A landscape with many valleys, sampled at points; each row gives a point and its height.
From any point a ball takes the steepest step (drop divided by distance) to one of its 2 nearest points. It stops when none of these is lower. Distance is the straight distance between rows; heights are no part of it.
K_806 h=3.04: [ 18  -3  -1   3   2  13 -17 -13  17 -10  10  -3  19 -43   3  -4   4  -5
  20  21  11   8  -8  -4   4  -1 -16   9]
K_540 h=4.36: [  2  10 -14   6  -8   3   2   3  -2 -12  -9  -1  -7  -3  -3   1  -5  18
   5  -7 -10 -26   0 -11 -17   3   7  18]
K_788 h=6.00: [ -9  13   4   5 -12   7 -17  -4  14 -12 -16  15   1 -36  15  10 -20   9
 -16  -7  18 -11   2  18 -12  14  20  11]
K_423 h=7.60: [ 19   6   5 -11  19  -9  23  14  15  -2  -4 -15  -4  32  12 -25   1  11
   8   8 -19   1   1   2 -23  -1  -3   6]
K_653 h=6.07: [ -4   5  22 -22  -5  -1  27  10  -4  20 -22 -30  -4   9  18  -2 -19  -8
 -13 -32   2  23  32  18  21  15   6   1]
K_570 h=7.12: [ 20 -11  15 -12  14 -12  16  17  17  -4   0 -11   0  47   9 -22  16  14
  10  24 -12   7  -4  -6  -5 -19 -13 -10]
K_685 h=8.62: [  5  12   8  -9 -11   1  15   9  -2   2 -24 -19 -10 -10  12  -4 -23  10
  -3 -30  -7   5  12   4  -8  21  12   9]
K_166 h=4.27: [ -2  -5   6 -13   9  14   3  11   1  34   6   4  15   3  -8 -22  31  -1
  11  23  -1  22 -13  -8  15 -21 -33  -7]
K_229 h=3.25: [ 11  20   3  -6  -6  11  10   5   0 -10 -21  -7  -6 -13   3   4  -9  23
  -7 -27  -2 -17   5  -4 -14  19  21  21]
K_552 h=1.49: [-18  -8  -2 -12 -27   4 -16  10 -26  13  -2   9 -16 -11   5   2   0  12
  -4 -15 -11  19   2 -21   1   8  -7 -16]
K_82 h=4.76: [-14  -9  10  -5   6   3  -4  -4  -3  21  13   6   5 -10   0 -17  14 -17
   3  12  -6  36  -3  -1  12 -14 -18  -6]
K_766 h=8.85: [ -3  10  14 -20   6   5  33  13  -7  31 -20 -15   0  17   6 -21   4  -1
   0 -14 -10  18   6   4   3   6  -2  -4]
K_693 h=4.28: [-15   0 -15   2 -11   8 -16   3 -18 -17  -7  -2 -20 -10 -11  21  14  36
   2 -17  -3 -20  -7 -23   0  -3   7  14]
K_312 h=4.77: [-10   2   8  13   2  -6 -19 -14  -6  -7  18  23   7 -17   0  17  -9 -19
 -19  -5  13   5   1  12  15   9  23 -12]
K_277 h=5.46: [-10  -8  11   5 -10   6 -19  -8 -19  11  27  18   0  -6  -2   2  14 -16
  -5   0   5  25   0  -6  18  -1   0 -15]
K_760 h=5.58: [-19  -9  15  -6  -1  -6   2   1   7   9  -8  -2  -3 -18  14  -5 -10 -13
 -15 -16   2  43  20  13  11   8   2  -5]
K_491 h=6.03: [-13 -11 -16  13 -10  -1 -28   3 -17 -15  20   9 -11   3 -11  10   3  -3
   6   8 -15  -9  -9 -17  -8 -11 -22  -1]
K_513 h=4.63: [-23  10 -22   3  -3 -11 -14   7  -6 -17 -10   8 -22   0  -5  23  -4  22
  -8 -18  -5 -27  -6   6 -26   0  22  18]
K_924 h=3.73: [ -3 -11 -20  15  -3 -16 -24  -2   5 -29   9   8 -13  13   2   6 -12   5
   0  16 -11 -20  -8  -4 -23 -10 -13   9]
K_417 h=8.64: [-14  12 -14   3  -2   9 -15  -1   8 -18  -5  16   3 -20  -8  20   3   3
 -22   6  14 -50 -15  15  -1  -5  32  16]
K_132 h=7.29: [ -6  -4   8 -11  26   0  22  -6  10  17   2   2   5   5  -2 -21  20 -12
   7  19  -4  30  -2  12   6 -23 -18   1]
K_333 h=6.63: [ -9 -20  -8 -13  -3  -5  -9  21  -3  13  -3   5 -10  24   5 -19   3   6
  15  13 -27   6  -8 -24 -12 -15 -36 -11]
K_582 h=2.86: [ 24 -11   2   8  15  14   9  -1   6  10  17 -20  22  -1 -26   8  24 -11
  25  30  19   1 -14 -12  19  -8 -32 -12]
K_821 h=7.92: [-11   9   4   4   4 -10   6 -13   8   3  -8   1   7   6   6   2 -21 -24
 -25 -12   8   1  12  22   4   7  23   0]
K_843 h=8.71: [ 20   4 -14  13  14  -1 -10 -17  13  -5  17  -1  21 -10 -11   7   3 -22
  15  32  19 -18 -11  13   4  -4   6   6]
K_644 h=8.70: [  2   1   9 -15 -14  -1  16  14 -10  16 -22 -15  -9 -13  14 -12 -18  10
   1 -27  -8  17  17  -4  -3  13  -1   0]
K_338 h=9.00: [ -4   3  17 -16  10  10  26   0   2  25 -16  -1   7   5   5 -15  11  -3
  -9 -11   7  37  12   7  23  -2   1  -7]
K_946 h=4.56: [  1   7   4 -28   4   8  28  28   2  41 -15  -1   7  25  -6 -26  19  10
   6  10  -8  11  -9  -9   2  -6 -27 -12]
K_633 h=2.57: [ 12   3  -8  11   4   8 -26 -13  13 -12  13   0  15 -31   1   4  -3 -11
  11  25  11  -8 -12   5  -4  -3 -16  13]
K_81 h=4.47: [ -7  -5   9 -15   2  14   3   4 -10  34   9  10  11   0  -5 -18  28  -9
   0  13   3  27  -8  -5  18 -10 -22 -16]
K_330 h=4.74: [ 25   4  -2   3  13   4  18   9  15 -14  -6 -14   0  18  -4 -12   6  17
  15  11 -12 -19  -1 -14 -24  -1  -9   7]
K_952 h=6.84: [ 29 -17  17  -3   9  -7  10  12  21 -19   5 -16  -1  50   1  -7  15  19
  11  34  -3  -7  -5  -9   0 -19 -17 -16]
K_390 h=5.83: [-20 -11  10   7   2 -11  -8  -8  13   1   3   4   1 -25  10  -1 -18 -19
 -19  -9   5  34  13  17  11   8   1  -5]
K_387 h=3.05: [  5  -7   9   1 -11  13  -7  -6  -6  -3   9  13   4 -21   2  -2   9  10
  -3  -4   9  15   2 -16  16   9   1 -12]
K_460 h=4.65: [ -7   7 -16   4 -12   6  -4   0 -19  -8  -8  -1 -18  -7  -7  10   2  26
   6 -18 -12 -19  -3 -19 -13  -1   6   9]
K_591 h=4.82: [ -3   2  -6   1   2  -4  11  -4  -3  13   0   1   1  21  -2 -16  11  -8
   2  -1  -8   4   1  -4   1  -3  -3  -8]
K_738 h=6.42: [  7 -10 -17  18  -1  -8  -2  -1  -6 -16  14  -1 -10  31 -15   5   9   8
   3  14  -2 -38 -10 -10  -5  -9   0  -1]
K_43 h=8.92: [ -2  12  14 -19  10   8  28   6   1  34 -15  -6   7  17   0 -21  19   1
  -1  -6  -4  27   4   2   7  -2  -8  -9]
K_305 h=5.56: [  2  10 -12  -8   0 -12   8  14 -12 -15  -5 -15 -24  19   5  11 -14  32
  17 -13 -16 -36  -6   4 -35  -3  15  24]
K_992 h=3.59: [ 22   6   5 -12  11  19  30  12  14  12  -5 -12  10  14 -14 -19  19   5
   9   5  -8   1  -2 -13 -10   4 -13  -2]
K_499 h=8.26: [-23   4  -2 -10 -21 -11   2   9 -19   8 -14  -8 -25  -2   9  13 -24  10
  -2 -37  -6   6  11   4 -12  12  13  -1]
K_647 h=5.27: [-20  18 -14   4  -7  -2 -13   5   3 -16 -14  12 -11 -10   0  16 -14  11
 -13 -12   3 -30  -5  17 -23   4  24  20]
K_532 h=8.42: [-13  11   7 -16 -18 -11  14  11 -16   8 -15 -23 -17   4  10  17 -31   5
  -5 -41   0   0  23  12   5  22  17   1]
K_503 h=3.50: [  1  -9   3  -9   5 -22   8   9   5   2  -5   0  -9  28  12 -25  -4   0
   5   8 -22  12   0  -2 -17 -14 -11  -2]
K_285 h=4.05: [ 14  -3   2  10 -12  16 -15  -8 -21 -12  21   7   6 -15 -21  20  21   7
  -2   3  23 -15  -5 -12  23   6   9  -8]
K_878 h=5.68: [-10  16  -9   9 -10   5 -18  -1  12 -15 -15  15  -2 -24   2  12 -16   7
 -15  -2   6 -25  -5  13 -17   7  19  19]
K_24 h=6.06: [ -3  15 -15 -13   2 -14   7  10 -20 -14  -5  -7 -25  25  -5  18  -4  35
  11 -17 -10 -43 -11   6 -30   0  25  21]
K_182 h=4.80: [-10  -5   4 -28   3  -8  14  27  -4  41 -19   1  -3  22   3 -25  11   6
   3   9 -15  19  -8  -2  -2 -14 -28  -8]
K_800 h=1.85: [-22  -2  -3  10 -12  -5 -19  -4 -13 -12   2  16 -11 -13  -2  14  -4   8
 -12 -17  -6   7   4  -9  -2   7  10  -1]
K_943 h=5.71: [  3   5  23 -13  -4   9  21  -6  -4  13 -16  -4   7  18  12   3  -6 -10
 -16 -29  19  21  21  11  28  16  16 -11]
K_317 h=8.24: [ -8  15  -3   8  -2  -7   4  -4  14  -6 -13   1   0  -3   9  -8 -22  -7
 -14  -6  -4 -16   6  18 -21  10  15  16]
K_301 h=7.81: [-13  -3  -2 -18 -11 -18  14  14 -10  31 -16  -5 -13  23  12 -13  -8  -3
   4 -16 -16  14   6  -3  -7  -5 -10 -10]
K_994 h=9.10: [  8  11  11  -9  15  12  27 -12  11  17 -11  -4  16  11  -4 -15  11 -12
  -2  -9   9  24   5  11  13   1   8  -1]
K_291 h=3.93: [ 15   1  15  -1  -5   8   7 -10   6 -14  -8  12   8 -23  15  -1  -9  11
 -11 -14  23   4  10   4  14  19  25  -4]
K_601 h=4.11: [  5  10  -5   8  -3  12   0  -9  -5 -16  -6   7   1 -12 -12  12   5  16
 -10  -9   9 -29  -1  -7   5   6  25  12]
K_524 h=6.40: [-24  -2   1  -5  -9 -18   7  10   0  15 -11 -16 -14   8   7   4 -29 -13
 -10 -30  -7  22  25  15   5  13   3  -6]
K_149 h=5.41: [-11  -7  -6  17  -9  -2 -21  -9 -16  -6  25  14   1  -4 -13  13   8 -15
  -7   3   1  -1  -6  -4   6  -6   8  -6]
K_38 h=3.49: [ 13 -20   3   2  29   2   8   1  18   1  20 -13  12  16  -9  -7  22  -8
  26  43   0   3 -13   0  10 -24 -42  -4]
K_284 h=2.55: [ 25 -14   5  14   8  10   4   0  -8   2  24 -27  19  -1 -26  18  12 -14
  26  27  18 -15 -16 -10  22  -3 -41 -10]
K_159 h=5.05: [-27 -13  10 -13   6  -6   4   7  -3  30  -6   6  -3  -4   6 -17   6 -14
  -9   0 -11  43   3   5  13 -14 -21  -7]
K_173 h=2.87: [-28   6 -11  15  -5 -12 -17   1  -5 -12  -4  18 -14 -12  -2  18 -22  -4
 -20 -16  -4  -2   7   8 -12   9  14  -1]
K_777 h=7.47: [-14  -2   8 -10  20  -4  28  -4  13  16  -9  -5   5   7   8 -24   5 -12
   0   0  -6  34   6  17   7 -15  -8   7]
K_482 h=3.14: [ 18 -18   4   6  22   8  12   2  12   2  21 -23  25   6 -17   6  22 -13
  29  41  11   4 -14  -6  17 -16 -44  -9]
K_25 h=0.79: [  6  -6 -10   1   0 -24  -5   9  16 -24  -6   3 -14  21  20  -9 -14  13
   9  16 -22  -9  -3   1 -32  -9  -5   4]
K_964 h=6.13: [-25  -9  -1  10  -6 -16 -10   2  13  -1  -3   1  -5 -17   6   0 -30 -14
 -19 -16  -7  29  14  17  -8   9   0  -3]
K_550 h=3.95: [  7  -9   2  -7  20   8  11   4   6  14   9  -4  10  14 -12 -19  24  -7
  18  29  -1  12  -6  -9   5 -20 -32  -8]
K_386 h=6.51: [ -4  -4  -1   5  -9   7 -11  -7  14  -9  -6   7  -2 -34  11  -6 -15   2
  -4  -5  -6  19   1   0 -12   5  -7   8]
K_642 h=6.27: [ -2   3   4  10 -11   6 -24  -8  16 -19  -5  15   5 -41  14   3 -15   0
  -9   0  13   7  -1  11  -8   9   5   6]
K_737 h=8.98: [  3  -4 -18  21   0   6 -19  -6   2 -26  12   4  -1  -5 -14  16   0   1
   1  16   8 -39 -14  -3  -5  -8  -9  17]
K_937 h=2.61: [  1 -18  16 -10 -18   8 -13   1 -15  -2   6  21   1 -26  14   0   8  12
  -6 -10   5  27   3 -16  12   9  -4 -13]
K_900 h=6.43: [-15 -16 -11  -4 -10  -9 -15  10 -11   7   8   9 -16  11   1  -7  -5   1
   7   6 -26   7  -5 -19 -12  -9 -29  -9]
K_477 h=8.12: [ 12   7  -2   6  22 -11  15 -10  21  -5  -1  -1  13  13   3 -19   0 -12
   6  18   2   1  -3  19 -10 -12   7   8]
K_289 h=7.35: [ 26  -3  12 -16  11  -8  16  27  13   0  -3 -16  -4  38  10 -21   7  22
  17  16 -19  -2  -5  -7 -18 -10 -16  -8]
K_471 h=0.81: [ 21  -6  -3   9   5   0 -23  -9  -2 -12  35 -18  19 -23  -6  21   3 -25
  24  30  12 -16 -13   8  14  -5 -19   4]
K_786 h=3.52: [ 22   0  -1   8  -1  20  -4 -12  10 -10   2   1  13 -25  -6  -3   9   5
  10   9  10  -3  -3 -17   2  -1  -7   6]
K_787 h=6.69: [  2  -4   1   3   0   0   0  -2  16  -2 -12  -3   3 -24   8 -17  -5  -2
   0   2 -12  15   1  -2 -11   1 -12   8]
K_911 h=5.98: [  1   0   8  -1   5   1 -12 -14  -8  11  25   8  18 -23   1   2  15 -25
   9  10  11  35  -3   8  24  -6   4  -7]
K_856 h=3.94: [ 19  11   8 -15  15  12  32  22  11  18  -2 -13   8  35 -15 -18  21  10
  10   1 -10   0  -4 -11 -12   6 -18 -12]
K_984 h=7.63: [-15   3   9  -7  17  -5  25  -9  18  14 -13  -8   8   0   8 -17  -8 -18
 -11  -7   2  33  12  27   7  -6   0   9]
K_208 h=3.18: [-16   9  -5  -1 -12  -3  -6  -5 -18  -9  -7  10 -12  -7   0  25  -6  14
 -19 -28   6 -14  11   0   2   9  32   4]
K_401 h=1.50: [ 19   0   1   5   4   1 -38 -13  -3  -5  31  -5  22 -35   3  17   9 -27
  21  24   7   6 -12  14  11  -8 -12   7]
K_334 h=3.85: [-14  13 -10  -5  -2  -4  -2  -3 -16  -6  -8  -1 -16   6  -8  23  -1  21
  -9 -27  -3 -26   2  -2 -11   6  30  14]
K_714 h=2.07: [ 18 -21  -2  17  13   7  -2  -3   3 -13  22 -21  11  -2 -16   4   2  -9
  24  32  12 -18 -15 -12  10  -7 -41  -2]
K_643 h=6.80: [ -1  -6 -14  13  -2  -7  -5  -5 -13  -2  15   6  -8  27 -10   0   9  -6
   3  10  -8 -16  -5  -9   1  -4  -1  -8]
K_420 h=6.64: [  1   5  -1   7   6  -4  -7 -16  10   0   3  11  14 -15   1  -4  -4 -19
  -3   3  13  10   4  10   3   0  13   3]
K_408 h=7.50: [ -9  -1  -8 -24 -19  -1  -7  24 -20  39  -7   6  -5  18   3 -16   3  10
   5  -2 -19   4 -14 -22  -1  -5 -20 -15]
K_509 h=8.99: [ -2   3 -18  16  -4   5 -19  -5   9 -23  -7   9  -5 -12  -8  15  -2  12
  -3  12   4 -39 -12  -3 -19  -2   2  24]
K_549 h=6.23: [-20 -13 -10   6 -13  -1 -23   4 -19  -2  15  11 -15   7  -1   7   1  -3
   2  -1 -26   3  -7 -18  -9  -7 -23  -5]
K_437 h=6.88: [ -3   1   1   0   3  -4   7  -1   8   6 -11  -4  -5  -7  10 -16 -10  -9
  -6 -10  -9  17   3   2 -10   2   0   5]
K_898 h=7.65: [-18  10   4   4   1 -19  11  -3  -7   7  -7  -2  -9  17   6   9 -21 -17
 -16 -27   1   2  21  12   4  10  22  -1]
K_694 h=7.87: [ 14   5   4   1  19 -13  21  -1  23  -9  -5  -5   3  25  11 -25   1  -3
   4  13 -10   3   1  15 -21  -8   3   7]
K_716 h=8.29: [  1  14  -4   2   1   3  -7 -10  10  -8  -6  16  10 -17   3   7 -11 -13
 -21   0  20 -21   1  22   4   8  36   3]
K_222 h=5.31: [-19 -13  16  -8   9  -5   7  -2   1  21  -4   3   0 -11  10 -11   4 -14
 -13  -5   5  46  13  17  19 -11  -5  -3]
K_899 h=7.24: [  0 -10  -4  -3  -3   5  -2   7 -10  23   9   3   1  24  -7 -16  23  -1
  10  14  -9  -2 -11 -18   4 -12 -26 -13]
K_831 h=5.49: [ -1   9  16  -8  -7   6  19  -7 -10  23 -10  -2   7  21   2  -1   6  -7
 -15 -21  12  16  13   2  22  11  11 -11]
K_614 h=7.64: [-16  -2  -9 -23 -16 -11   3  19 -18  35  -9   2 -20  22   5  -9  -3   5
  10  -9 -21   4  -7 -13 -16  -5 -15 -14]
K_730 h=1.41: [ 20 -14   0  16   7   1 -15  -9  -7 -17  31 -26  18 -14 -11  19  -1 -19
  26  35  11 -28 -20   1  12 -11 -36   6]
K_721 h=6.16: [  9   5   0   1  13  -3 -16 -22   1   3  23   7  20 -23   5  12  12 -22
  12  15  20  22  -6  13  25  -3  12  -2]
K_879 h=8.84: [  9   0 -15  20   1   2 -19 -11   4 -15  15   1  13  -9 -14  17   1 -15
   5  28  13 -35 -15   3   3  -7   4   7]
K_902 h=5.75: [ 12  -6  14   0  -5   9 -13 -12 -15   6  26  11  12 -11  -3   0  20 -12
   8  11  17  20  -2  -6  27   0   2 -14]
K_474 h=8.52: [  2  10  18 -13 -13   2  18  10  -9  -1 -17 -20 -12  -6  15  12 -29  12
  -9 -39   3  -2  20  13   1  23  23   9]
K_361 h=8.37: [ 11   9  -9  12  20  -7   7 -19  27   1   5   3  19   1  -2  -8   4 -26
  10  26  12   3  -6  22   1  -8   9   6]
K_220 h=5.15: [ 27  -7  -2   8  11   6  19   8  19 -14   1 -21   2  27 -12 -11  10  15
  16  21  -4 -24  -6 -13 -14   0 -26  -2]
K_987 h=8.10: [-25  -3 -12  -9 -13 -21  -1  14 -15  11 -12  -8 -28   0   3   6 -29  -3
   5 -28 -19  10   7  -3 -18   3  -2 -10]
K_483 h=5.91: [  1   8  22 -15  -2   6  24   1  -6  10 -18 -15  -1  11  13   2 -16  -2
 -16 -34   7  11  24  13  21  22  18  -1]
K_228 h=3.88: [ 16  -3  -4   4  -1  20   5  -5   6  -8  -5  -8   4 -13 -12  -7   7  11
  12   9  -3  -9  -2 -25  -2   0 -19   2]
K_56 h=3.51: [ 16  -2  14  -5  -6  18   7  -5  -1  -8  -3  13   8 -25  10  -6   1  20
   0 -11  17  14   6  -8  15  18  10  -8]
K_630 h=3.72: [  6  -8   2   9 -14  14 -17  -7 -17 -24  14  17  -1 -22  -9  23  19  17
  -4  -3  20 -18  -6  -7  21   5  20   0]
K_867 h=8.82: [-11   5 -21  14   2   7 -22   7   3 -23  -4   9  -5  -7 -12  20   3  10
 -12  10  12 -53 -13   5 -12  -6  17  24]
K_493 h=8.46: [ -6  14  -2  -1   0   6  -7  -8   3 -12  -8  23   7 -17  -2  17  -4  -4
 -24  -4  17 -40  -4  15   9   2  42   6]
K_259 h=4.26: [ 22   2  -2   6  12  13   7   1  19  -8  -5 -11   8  -7  -2 -18   3  10
  10  12  -8  -6  -3 -11 -14  -2 -19   9]
K_18 h=2.73: [ 16  18  11  -5  -5  17  21   6  -3   1 -13 -11  -1  -6  -1  -8   2  17
   1 -22  -5  -4   6 -11  -7  21  12   4]
K_487 h=3.71: [ 13  14  -1   4  -4  13   7  -7   4 -11 -12   2   4 -12  -3   5  -3  14
  -7 -14   7 -16   2  -3  -6  11  24  12]
K_822 h=6.01: [ 16  -9  -9  12   3 -14   3   6   1 -26   6  -8 -11  38  -7   6   1  17
   2  21  -5 -35  -8  -4  -9  -7   4  -1]
K_869 h=3.53: [  3  -6   2   7 -17  21 -11  -4 -17  -8   8   8  -6 -17  -6   7  14  20
   1  -2   0  -4  -1 -29  13   4  -6  -7]
K_829 h=4.81: [  8  15  15  -6  -7   9  18  -2 -11  -4 -13   3   0   1   6  13  -8  13
 -15 -31  14  -7  16   4  13  26  32   1]
K_54 h=3.62: [-23   6  -6  12  -6 -11 -15  -2   6  -8  -1  17  -3 -13   4  18 -29 -13
 -29 -13   6  -5  10  19  -4  12  19  -2]
K_676 h=7.10: [-11  -1   1  -3  24  -2   9 -17  11  12   5   4  11 -14   5 -14  10 -17
   7  14   5  37   2  18  12 -21  -5   7]
K_58 h=2.06: [ 15   4  -8  12   1   3 -36 -13   7 -12  24   2  22 -39   2  17  -1 -18
  13  31  17  -8 -13  10   3  -4  -1   9]
K_134 h=6.37: [  9  13   2   8   3  -2 -20 -19   8  -2  15  15  20 -31   6  10   1 -22
   6  14  19   8  -3  13  13   1  18   0]
K_193 h=4.64: [ 14  -8   0   8  -5  19   2  -6 -15  12  18  -3  11   9 -23   5  24  -9
   9  14  16   1 -11 -14  20   1 -14 -17]
K_85 h=7.36: [-13   8  -5  -6  -3 -18  11   4 -11   7  -6 -10 -15  22   8   3 -27  -8
  -5 -28 -12  -5  12  10 -16   9  18  -1]
K_632 h=7.96: [-24  -8  -3 -12 -18 -19   3  15 -15  29 -13  -5 -22   8   6   1 -18  -3
   4 -20 -16  18   7  -2  -9   6  -4 -16]
K_462 h=0.88: [-16  -3  -3  -3 -19   2  -7   4 -20   5  -9   8 -15  -9   4  10   0  13
  -4 -21  -8   9   6 -18  -1   6   4  -8]
K_362 h=6.39: [-29   0  -5   5  -4 -22  -6   6   6   4  -6  -8 -12  -3   5  10 -32 -11
 -20 -22  -5  19  20  19  -2  11   5 -10]
K_720 h=5.42: [  9  -8 -10   5  -4 -20  -5  11   5 -33   1  -5 -19  36   6  12  -3  29
   9  17 -12 -39  -9  -7 -19 -14   1   5]
K_385 h=5.47: [ 32  -9  -2   8  17   2  22   2  25 -11   6 -19  12  11 -19  -6  13   2
  18  26   3 -15  -5  -7  -6  -3 -25  -4]
K_478 h=3.87: [ -2  -6  -6   4 -17  21 -11   1 -18 -15   0   6 -11 -16  -8  20  20  29
   0 -10   7 -13  -5 -26   5   2  -3   8]
K_780 h=2.56: [-19   2   1  -1  -7  -1 -14  -5 -21 -20  -6  21 -14 -17  -1  30   3  21
 -24 -27  10 -17   4   5  11  11  41   2]
K_76 h=8.11: [ -6  14  -3   6   6  -2  -1 -15  14  -2  -7  10  13  -4   8   8 -21 -25
 -21  -7  14 -14   8  24   5   7  32   2]
K_335 h=6.20: [-20  -3  14 -17  -7  -8  14  14  -1  24 -18 -27  -9  10  12   2 -22 -13
 -12 -33  -1  30  30  13  18  11   6  -2]
K_23 h=4.93: [  8  10 -14   2  -2   0   4   9  -4 -18  -8 -13 -16  14  -8   6   0  33
  12 -11 -13 -36  -5  -6 -25   0   4  19]
K_459 h=4.20: [  0  -2  -2  -2  11 -18  11   5   3   7   5   4  -4  40   7 -17  10  -3
   5  16 -13   9   0  -2  -6 -15  -4  -8]
K_445 h=6.45: [ 28 -13   4   2   5 -11   9  10  13 -26   1 -14  -9  45   2   0   5  22
   7  24  -8 -26  -2 -10 -11  -8  -1 -11]
K_930 h=8.77: [  0   0  15 -25  -7   6  18  15  -5  30 -27 -13  -2  -3  12 -17  -2   9
  -5 -20  -8  24  12   0   9   9  -1  -9]
K_500 h=7.39: [ -7  -3  -4 -12 -10   9  -3  12 -12  26  -5   6  -2  12  -1 -14  11   4
   3  -1 -15   9  -3 -23   3  -7 -22 -13]
K_502 h=4.51: [  4   6  -8  13 -10   9  -6 -13 -10  -9   5  12   5  -3 -16   8   8   5
  -7  -4   5 -15   0 -10   9   2  19   2]
K_938 h=2.08: [ -5 -14   9 -11 -21  14 -20   7 -22  11   5  15  -3 -12   3  -4  14   6
  -2  -1  -6  18  -4 -22  11   0 -18 -18]
K_971 h=6.89: [ -5  -1   1   5  14  -2  -5 -19  15   7   8   5  12 -22   6 -10  -3 -25
   2   8   4  29  -2  17   7  -5  -1   2]
K_682 h=4.38: [  2   2  15  -2  -7  -2   6  -5   0 -14 -12   8   2 -15  17  10 -17   7
 -26 -24  21  -4  19   8  12  22  29   1]
K_954 h=7.08: [ -6  -6  -3   6  16  -2 -19 -14  11   4  23   6  12 -24   5  -6   3 -24
   8  16  -1  31  -8  10   0 -14 -12   7]
K_199 h=5.76: [ 23  -3  -8  11  20   6  10  -6  19  -1   7 -12  22  -4 -19  -6  14  -8
  16  25   9  -6  -7  -6   4  -6 -17   1]
K_605 h=2.72: [ -2 -14  -2  -7   2 -33   2  15   8  -8  -3   2 -20  25  19 -18 -12   4
  10   6 -26  10   4  -2 -30 -14 -10  -3]
K_654 h=4.25: [-15   8  -4  12   0  -8 -26 -12   3 -13   8  21   3 -27   6  14 -20 -20
 -21  -3   7  -1   0  17  -5   7  16   1]
K_750 h=5.16: [  8  18   9 -10  -6   6  18  -4 -16  14  -8  -3   5  20  -5   4   0   4
  -9 -28   3  -4  13   1  11  20  25  -6]
K_17 h=4.29: [ 12  -2   8 -20  14   8  23  26  13  21  -8 -12   8  35 -13 -22  27  13
  11  16 -12   1  -6 -14  -6  -6 -32 -15]
K_364 h=3.19: [-11  -2  -4   6  -7   8 -18  -3 -19 -22   3  21 -12 -18  -6  26  14  24
 -12 -15  15 -16   0  -8  14   5  32   3]
K_170 h=8.54: [ 15   2 -13  12  29  -7  -3 -20  16   1  16  -2  24   4  -6   3  12 -30
  17  31  14   2 -11  19   9 -12   8   4]
K_6 h=3.13: [ 22  12   8  -5   4  21  24   5   7   0 -10 -13   7  -3 -12 -11   8  12
   5  -9  -9  -4   2 -18  -9  13   2   2]
K_120 h=4.96: [ -1   6  -1   5  -6   6   3  -7  -9   5   0   7  -1   8  -5  -6   2  -3
  -5  -6  -3   2   0 -12   3   2  12  -5]
K_522 h=5.74: [ -5  -5  -9  19  -4  -1 -28  -8 -14 -18  31   8  -1  -6 -19  17   4 -14
  -3  16  -4 -18 -11  -5  -4 -10 -10   2]
K_904 h=8.03: [ -2  13   3   6   2  -1   1 -13  24  -4 -19   1   9 -13  12 -10 -24 -18
 -13  -2   8  -2   6  24 -13  10  14  18]
K_457 h=7.09: [-10   2  -2  -1  -3 -12   9   2   0  12 -10  -5 -10  10  13  -9 -13  -6
  -4 -16 -13   6   9   3  -9   9   5   2]
K_884 h=2.60: [ -8  -7 -20   9  -3 -16 -13   4   9 -19  -2   7 -16   7  10  -2 -17   6
   6   3 -25  -7  -4  -5 -32 -10 -14   5]
K_121 h=4.71: [  6 -15 -11  11  -4 -15 -18   7  10 -41   5   3 -16  23   5   9  -8  23
  10  22 -10 -35 -10  -6 -14 -17 -13   6]
K_52 h=7.05: [  2  -9  -7   9  -8   3  -2  -2 -11   7  18   1   2  28 -12  -4  18  -6
   8  13  -3 -11 -12 -16   7  -9 -17 -11]
K_213 h=7.82: [ -7   5   8   4  13  -5  13 -11  23   5 -14  -7   7 -14  11 -14 -18 -17
  -9  -1  11  19   9  27   0   3   6  12]
K_183 h=5.11: [ -9  -3   4  11  -8   0 -23 -14 -16  -6  24  24   3 -14  -4  13   3 -12
 -10  -1   8   9  -1  -1  11   4  16 -11]
K_929 h=4.33: [ 13  -6   0  16  -4  13 -15 -13 -21  -1  24   2   9  -6 -19  14  20  -8
   7  14  15  -9 -10  -9  23  -1  -1 -10]

Two balls start at each pair of points below. Name the first point that both come to, or write none.
K_335 / K_362 => none
K_994 / K_361 => K_822
K_460 / K_499 => none
K_902 / K_56 => K_462

Call two points neighbours if one is among the 2 nearest of the other. Go from one point of each pair to the other, from neighbour to neighbour, staying as low as possible. Name the highest point that can't be avoided.
K_462 / K_18 => K_500
K_471 / K_540 => K_524
K_25 / K_18 => K_120
K_18 / K_780 => K_52
K_462 / K_540 => K_460
